Each row is a point on a landscape with many peaks, with its height.
A climber steps from a point to the highest of its 2 nearest points, and stops where none of them is higher. Distance is the straight distance between rows; heights are no part of it.
tisef h=48.5: [198 133 164 148 132  98  79 146 128 153 134 127 168 133 144 146  78 115
 119  80 163 151 115  78]
figif h=5.2: [ 94  98  69  99 114 142 190 158 126 128 152 125  77  96 174 132 131  99
 124 151 115 132 155 180]
nin h=28.2: [101 150  77 105 144 155 176 119 132 131 136 136 103 117 142 109 139 111
 135 137  91 141 127 164]
ludor h=81.8: [132 113 129 129 102 120 149 175 133 136 123 112 138  83 139 131 107 103
  99 157 143 138 114 171]
pamem h=32.8: [125 115  42 155 127  99  68 103  59 129 129 123 135 145 110 172 185 113
 124  77 177 149 132 106]
Vasal h=48.7: [147 132 162 157 107 134 118 127 151 116  81 100 171 113  96 118 128 155
 127 153 127 122 106 139]
rokep h=29.2: [122 114 198 120 130  92 188 122 191 144  80 130 146 133  90 107 130 167
 110 146 124  65  53 114]
rok h=25.3: [161 108 193 148 109 109 169 148 188 133  87 106 166 124  85 131 119 135
 100 145 130  87  61 129]
Gise h=37.2: [104 152 138 103 143 142 186 105 170 143 102 149 151 127 102  73 126 159
 118 158  78 105  95 139]
mobim h=44.2: [135 138 136 119 180 115  91  92  99 131 134 139 114 136 140 124 122 158
 199  88 124 122 148  67]
bupu h=10.4: [ 92 133 107 114 157 143  85  86 109 104 159 151  75 156 141 164 162 143
 199 119 142 125 167 101]
gilem h=6.9: [189 109 196 171  92 120  85 147 148 119 104 102 161 112 108 133  76 133
 157 146 151 100 119 100]
Vek h=42.1: [116 131  57 138 153 114  90  72  65 121 130 137 120 134 117 135 169 136
 136  87 134 156 138  96]
legev h=87.1: [180 136 117 167 128 112  39 128  82 124 113 111 155 147 109 145 133 117
 154  90 177 152 133  67]
vodi h=82.1: [117 135 201 118 141 133 152 108 163 117  97 121 119 124 112  99 130 178
 162 140 108  82  98 131]
pid h=68.0: [138 139 116 130 109 116 206 154 182 169  77 122 179 118 119  85 122 126
  65 158 105 105  91 147]
sar h=43.1: [104 163 124  87 150 172 162  97 145 129 122 144 110 141 111  81 128 168
 130 146  64 120 130 137]
vuvol h=52.1: [189 122 134 168  44 143 152 197 160 143 116 118 154 122  97 126  81  87
  51 149 136 125 101 152]
madi h=37.5: [156 138 169 163 162 152  93 106 112 100  90  77 176 132  84  98 148 160
 142 139 100 121 146  85]
Pepof h=58.8: [147 156  70 119 144 100 141 140 119 180 117 150 169 116 154 112 108 103
  74 117 125 164 128 118]
bef h=70.6: [103 173  90  70 163 155 137  75 116 151 167 180  86 166 131  82 112 157
 120  95  80 146 142 102]
Zapo h=25.1: [ 96 122 172 104 136 131 200 135 186 132  98 122 110 117 100 119 138 150
 102 159 112  72  70 151]
Meful h=59.3: [ 99 143  73  65 166 135 159  97 125 161 172 178  83 125 165 104  98 137
 100 103 102 149 135 118]
Nise h=47.3: [ 91 128 158 149 113 157 129  96 146  83  96  97 128 129  93 116 172 163
 157 163 114  92 124 156]
maba h=72.7: [126 167 145 107 180 115 116 102 117 160 120 155 166 145 129  86 118 156
 140 110 100 138 138  86]
fekuz h=38.3: [141 146 154 113 156 109 158 118 159 158 104 140 193 128 112  93 105 137
 114 143  89 118 103 119]
fabak h=42.6: [221 148 152 159  90 146  84 156 150 155 135 140 187 161 103 132  69 105
  78 104 133 154 118  81]
zul h=42.3: [ 62 111 172 124 109 161 131  96 163  79 151 122  74 143 130 146 146 151
 174 167 122  74 149 168]
lesim h=12.3: [174 125 130 179  63 140  59 161 124 107 141 105 152 143 116 174 112  74
 109 129 169 145 139 141]
babov h=63.4: [116 166  95  97 162 117 140 118 105 168 123 156 141 123 143  96 122 133
 109 109 105 157 132 122]
pov h=63.9: [138 121 107 120 115 126 205 182 178 173 115 129 176  98 151  93  92  97
  72 151 127 132  96 143]
matut h=9.2: [ 67 108  49 102 100 166 166 120 136 112 174 141  60 131 172 141 146 113
 143 146 113 132 170 179]
Keden h=72.1: [151 135 123 170  97 125 156 153 151 114  91  91 152 122 111 144 144 106
  89 158 115 116 116 177]
Nugaf h=52.7: [133 145 108 135 121 142 163 139 143 149  97 110 172 109 117 110 136 145
  98 132  95 143 137 145]
tur h=38.1: [141 104  41 126 128  89  96 131  86 151 147 127 121 120 138 171 140  84
  93  72 193 153  95 118]
Dalok h=50.6: [144 144  97 120 161  94  89 107  74 154 119 144 145 126 118 128 133 132
 135  81 143 158 123  86]
gobom h=43.5: [141 142 149 129 155 138 118 104 135 121  95 113 169 117 102 107 125 156
 140 150  91 126 126 117]
ved h=73.9: [203 135 104 185  92 130  38 131  93 107 117 116 160 160 100 148 129  97
 114 106 160 172 136  87]
neza h=56.6: [ 78  71 145 129 118 115 162 161 123  98 177 124  94 103 165 162 138  85
 127 158 143 120 149 183]
dumig h=66.3: [111 148 192 105 160 149 141 102 149 120 132 138  87 140 131 103 115 178
 184 128 104  90 135 107]
goden h=79.7: [ 98 158  87  84 150 165 107  71  99 131 174 180  58 166 125 104 128 167
 151  84 117 150 142  93]
Bog h=42.0: [157 104  92 108 154  88 124 148 109 157 155 141 133 111 157 166 111  91
  95  88 163 167 104 112]
mam h=35.2: [174 139  60 144 123 113  90 135 103 156 134 114 161 134 126 159 121  91
  75  66 168 174 104 107]
vafod h=56.9: [193 126  94 166  61 134 146 191 139 150 133 123 151 120 133 141  86  68
  62 122 145 155 125 144]
Fitaz h=38.2: [102 140 158 152 153 172  95  83 111  80 117 109 108 145 106 113 163 171
 193 146 106  98 180  91]
fer h=44.5: [ 78  78 152 107 133 132 196 154 130  93 179 140  66 100 178 127 128 112
 112 151 130 127 131 176]
Duko h=37.8: [119  78 122  97 158  89 129 145  93 136 178 148  99  93 173 151 111 106
 115  91 173 162 113 120]
biga h=23.5: [ 81 135 109 115 121 160 149 116 145  98 137 143  91 128 135 128 154 127
 163 169 114 126 135 173]
dazev h=73.1: [121 109 178 139 104 111 123 174 122 124 137 120 124  91 145 144 119 117
 130 144 165 134 130 162]
rega h=14.9: [ 82 104 120  86 146 134 128 131 106 115 182 150  60 121 161 165 137 112
 155 127 143 135 152 147]
gibi h=54.4: [136 133 178 149 124 124  94 127 136 109 100 108 139 111 136 136 124 149
 161 148 148 117 135 129]
Dus h=35.1: [126 101 131  99 171  96  86 109  92 136 158 142  82 117 160 158 111 143
 196  82 160 115 141  71]
Beb h=9.4: [165 116 163 177  76 122  91 155 132 110 119 107 160 117 103 158 107 100
 141 147 154 128 124 141]
Nuka h=25.9: [111 114 154  54 169 143 149 115 138 134 192 185  56 137 163 118  85 154
 148 114 114 136 132 102]
nidup h=37.3: [118 120 132 168  93 136 106 121 127  86  94  84 155 132  95 140 171 124
 141 173 114 108 141 170]
tukik h=63.5: [185 138 128 182  80 157 118 156 142 113  98  82 182 140  78 142 136 102
  89 142 116 132 122 146]
leruk h=26.9: [137 102  95 112 162  92  53  92  69 133 135 124 102 133 129 167 140 146
 178  70 169 117 135  66]
kivan h=22.6: [ 93 104 142  80 124 147 217 140 171 126 147 161  71 108 150  95 115 152
 109 168 103 113 110 163]
Tad h=31.4: [ 94 134  51 134 123 138 151 127 110 126 140 115 120 111 160 133 154  91
 135 107 126 151 133 169]
dufat h=48.3: [128 147  52 125 144 157 142 119 115 134 107 107 158 124 128 109 160 135
 112 117  87 167 147 132]
zete h=60.4: [144 130 157 178 128 122  51 123  99  95 104  82 146 139 125 144 148 135
 192 129 152 112 173  92]
Zude h=8.8: [ 60 116  59 104 115 124  90 115  78 113 160 130  86 153 145 159 180 105
 160 113 145 135 165 164]
bibor h=19.7: [106 116 111  56 155 139 133 119 112 125 185 164  44 139 161 136 119 143
 145 100 119 151 133 131]
ninun h=21.6: [143 103 200 168  89 113 142 144 169 111  83  86 147 128  76 146 144 143
 140 144 145  72  81 140]
vamo h=21.9: [127 132 110 165  98 116  92 146 102 112 124 100 145 131 141 160 158  99
 131 120 151 150 148 169]
lopom h=60.8: [174 127  95 141 104 117 174 178 157 167 130 137 183 110 149 121  90  81
  78 121 131 164 106 136]
Gilo h=26.0: [ 69 109 156 105 128 150 123 107 136  89 185 147  49 136 161 150 127 122
 170 156 136 104 157 158]
nuv h=47.1: [196 135 158 163  77 140 122 180 155 148 121 127 177 130  95 139  86 107
  89 129 140 143 112 122]
Zoda h=73.7: [134 113 117 152  68 119 212 168 184 157  68  99 147 104  96 110 131 118
  52 159 138  87  75 153]
Tisep h=51.4: [172 148 161 124 157  91 114 153 139 167 130 140 168 128 160 133  93 109
  85 109 146 152 119 102]
Luf h=30.4: [134 139 120 151 163 150  75 104  84  92 101  97 152 136 101 124 173 144
 149 148 114 145 164  98]
lunu h=53.0: [104 163 171  91 142 177 160  94 158 120 149 161  74 161 105  87 110 174
 157 136  81 101 125 122]
manun h=33.8: [118 138 191 102 144  89 181 125 185 163  97 147 179 138 113  80 109 151
  95 150 100  79  78 125]
votip h=56.5: [166 160 115 152 133 107 102 136  96 153 109 140 180 133 115 119 125 126
 115  99 130 168 130 101]
lamek h=57.4: [178 144 117 158 105 154 142 154 156 144  92  95 205 131  92 122 129 129
  72 132  99 144 128 127]
bet h=21.1: [ 96 137  98 147 149 137  80  88  87  95 130 131 121 141 118 154 173 130
 172 140 130 134 173 115]
Fovu h=26.3: [125 131  55 167 113 123  75 116  69 108 121 100 151 141 118 148 177  98
 127 108 146 163 151 135]
movek h=33.6: [110 111 125 113 142 103 156 144 108 148 154 152 113  82 163 129 105 117
 109 120 138 152 130 143]
kogor h=56.3: [110 142 102 107 168 135  86  64  79 123 147 157  85 153 126 111 142 169
 183  74 133 140 138  70]
laseg h=35.3: [102 130  38 129 137 118 116  93  87 128 138 130 109 124 149 151 165 112
 124  87 143 155 137 139]
gimon h=20.6: [ 95 114 199  85 138 125 203 108 194 137 116 154  91 144 105  91 119 183
 117 148  97  63  79 125]
vuza h=29.6: [115 102 169 151  85 123 102 149 146  96 109  88 142 132 108 163 152 112
 156 174 146  93 129 176]
Dibe h=16.1: [ 73 134  82 101 104 186 143  99 140  89 174 153  55 156 137 128 144 129
 160 157  99 126 157 171]
sel h=52.9: [128 135 111 118 142  99  95 131  78 140 129 140 108 110 138 145 132 117
 142 114 146 151 136 130]
toz h=73.8: [186 148 156 191 126 122  55 137  97 106  96  98 164 146 103 124 128 119
 158 125 150 132 146  79]
dadut h=1.5: [ 89  98  63 109 126  91  57 110  72 117 146 127  99 154 143 183 177 104
 159  99 181 135 136 138]
takas h=25.4: [117 120 109  94 137 127 208 145 160 143 126 151 118 105 157 102 120 125
 112 154  94 132 114 160]
zupet h=74.2: [ 81  95 150 147 102 125 168 155 154 104 136 103 113 109 142 167 153 105
 120 164 139  96 136 192]
naf h=90.4: [125 113 163 138 104 114 178 152 157 138 103 129 140  88 127 118 119 142
  99 154 133 117 102 162]
gano h=2.3: [124 105  58 106 126 113 176 182 100 157 151 120 112  89 172 126 117  64
 100 113 147 156 124 149]
zogu h=90.6: [116 165 146  91 180 145 124  73 118 138 146 157 107 154 130  90 109 167
 153  99  77 125 142  94]
peg h=31.3: [110 115 180  77 175 122 172 134 141 141 167 162  96 111 164 110  89 145
 122 125 111 125 126 123]
maveb h=80.8: [140 107 154 167  72 112 182 165 171 126  95 106 139 103 107 138 129 111
  72 162 146  98  89 171]
Vifu h=36.8: [101  85 194 106 147 125 182 142 147 105 163 145  82  98 153 132 113 140
 136 146 123 109 121 148]
vaga h=40.9: [106 142 152  86 116 178 172 108 162 103 171 168  34 164 125 103 111 162
 139 153  90 108 126 153]
vorid h=55.0: [158 157 122 105 150  89 125 143 142 187 118 152 204 144 150 102 104 119
  73 117 115 153 128 105]
kipe h=3.4: [107 108  58  87 145 134 209 166 124 155 154 133  89  92 192 110 115  91
  99 126 123 145 140 148]
Gazik h=17.1: [ 79 123 106 138 112 123 101 128 106 107 142 119 117 128 148 163 161 104
 155 143 143 129 162 174]
Nokob h=62.7: [156 161 160 152 154 115  92 119 107 151 104 131 182 127 115 107 116 148
 148 111 132 141 143  71]
rivu h=62.4: [108 132 166 121 133 119 109 136 110 120 133 131 100 109 151 135 132 136
 173 129 147 130 136 147]
vari h=37.4: [214 155 159 154 119 134  89 143 148 154 110 127 230 177  89  99  94 122
  81 116 106 147 131  64]
beve h=31.6: [202 145 185 157 129 120 107 141 153 138  76 112 208 157  85 103 115 153
 112 140 104 118 125  77]
defeb h=45.3: [183 111 126 119 147  81  78 148 103 159 142 136 137 131 149 168 106 112
 106  66 183 159 108  86]
pogel h=17.0: [140 117 106 175  85 111  37 135  97 101 134  93 156 155 126 182 150  77
 126 132 164 137 164 144]
Mamu h=62.8: [ 79 125 187 128 113 158 155  86 167  95 117 124  78 132 100 114 141 181
 158 155 110  67 113 148]
fovem h=52.3: [100 161 163 119 159 177 106  80 122 103 143 135  75 149 119 100 124 173
 199 127 107 102 157  89]
dore h=44.3: [118 121 168 180 131 139  85 105 126  78  97  92 139 142 111 137 169 158
 193 167 127  86 175 107]

For each start below, name the point where the climber stops.
tur: zogu
mam: zogu
nuv: naf
bibor: zupet
Duko: zogu

Call two points neighbours if one is among the 2 nearest of the other. Go from one point of each pair to the other, from neighbour to neighbour, staying as high as possible. Name the lowest point that can't be avoided.
fekuz and dumig: Gise
legev and dumig: Fitaz
zupet and fekuz: vuza
naf and goden: Dalok
zogu and goden: bef
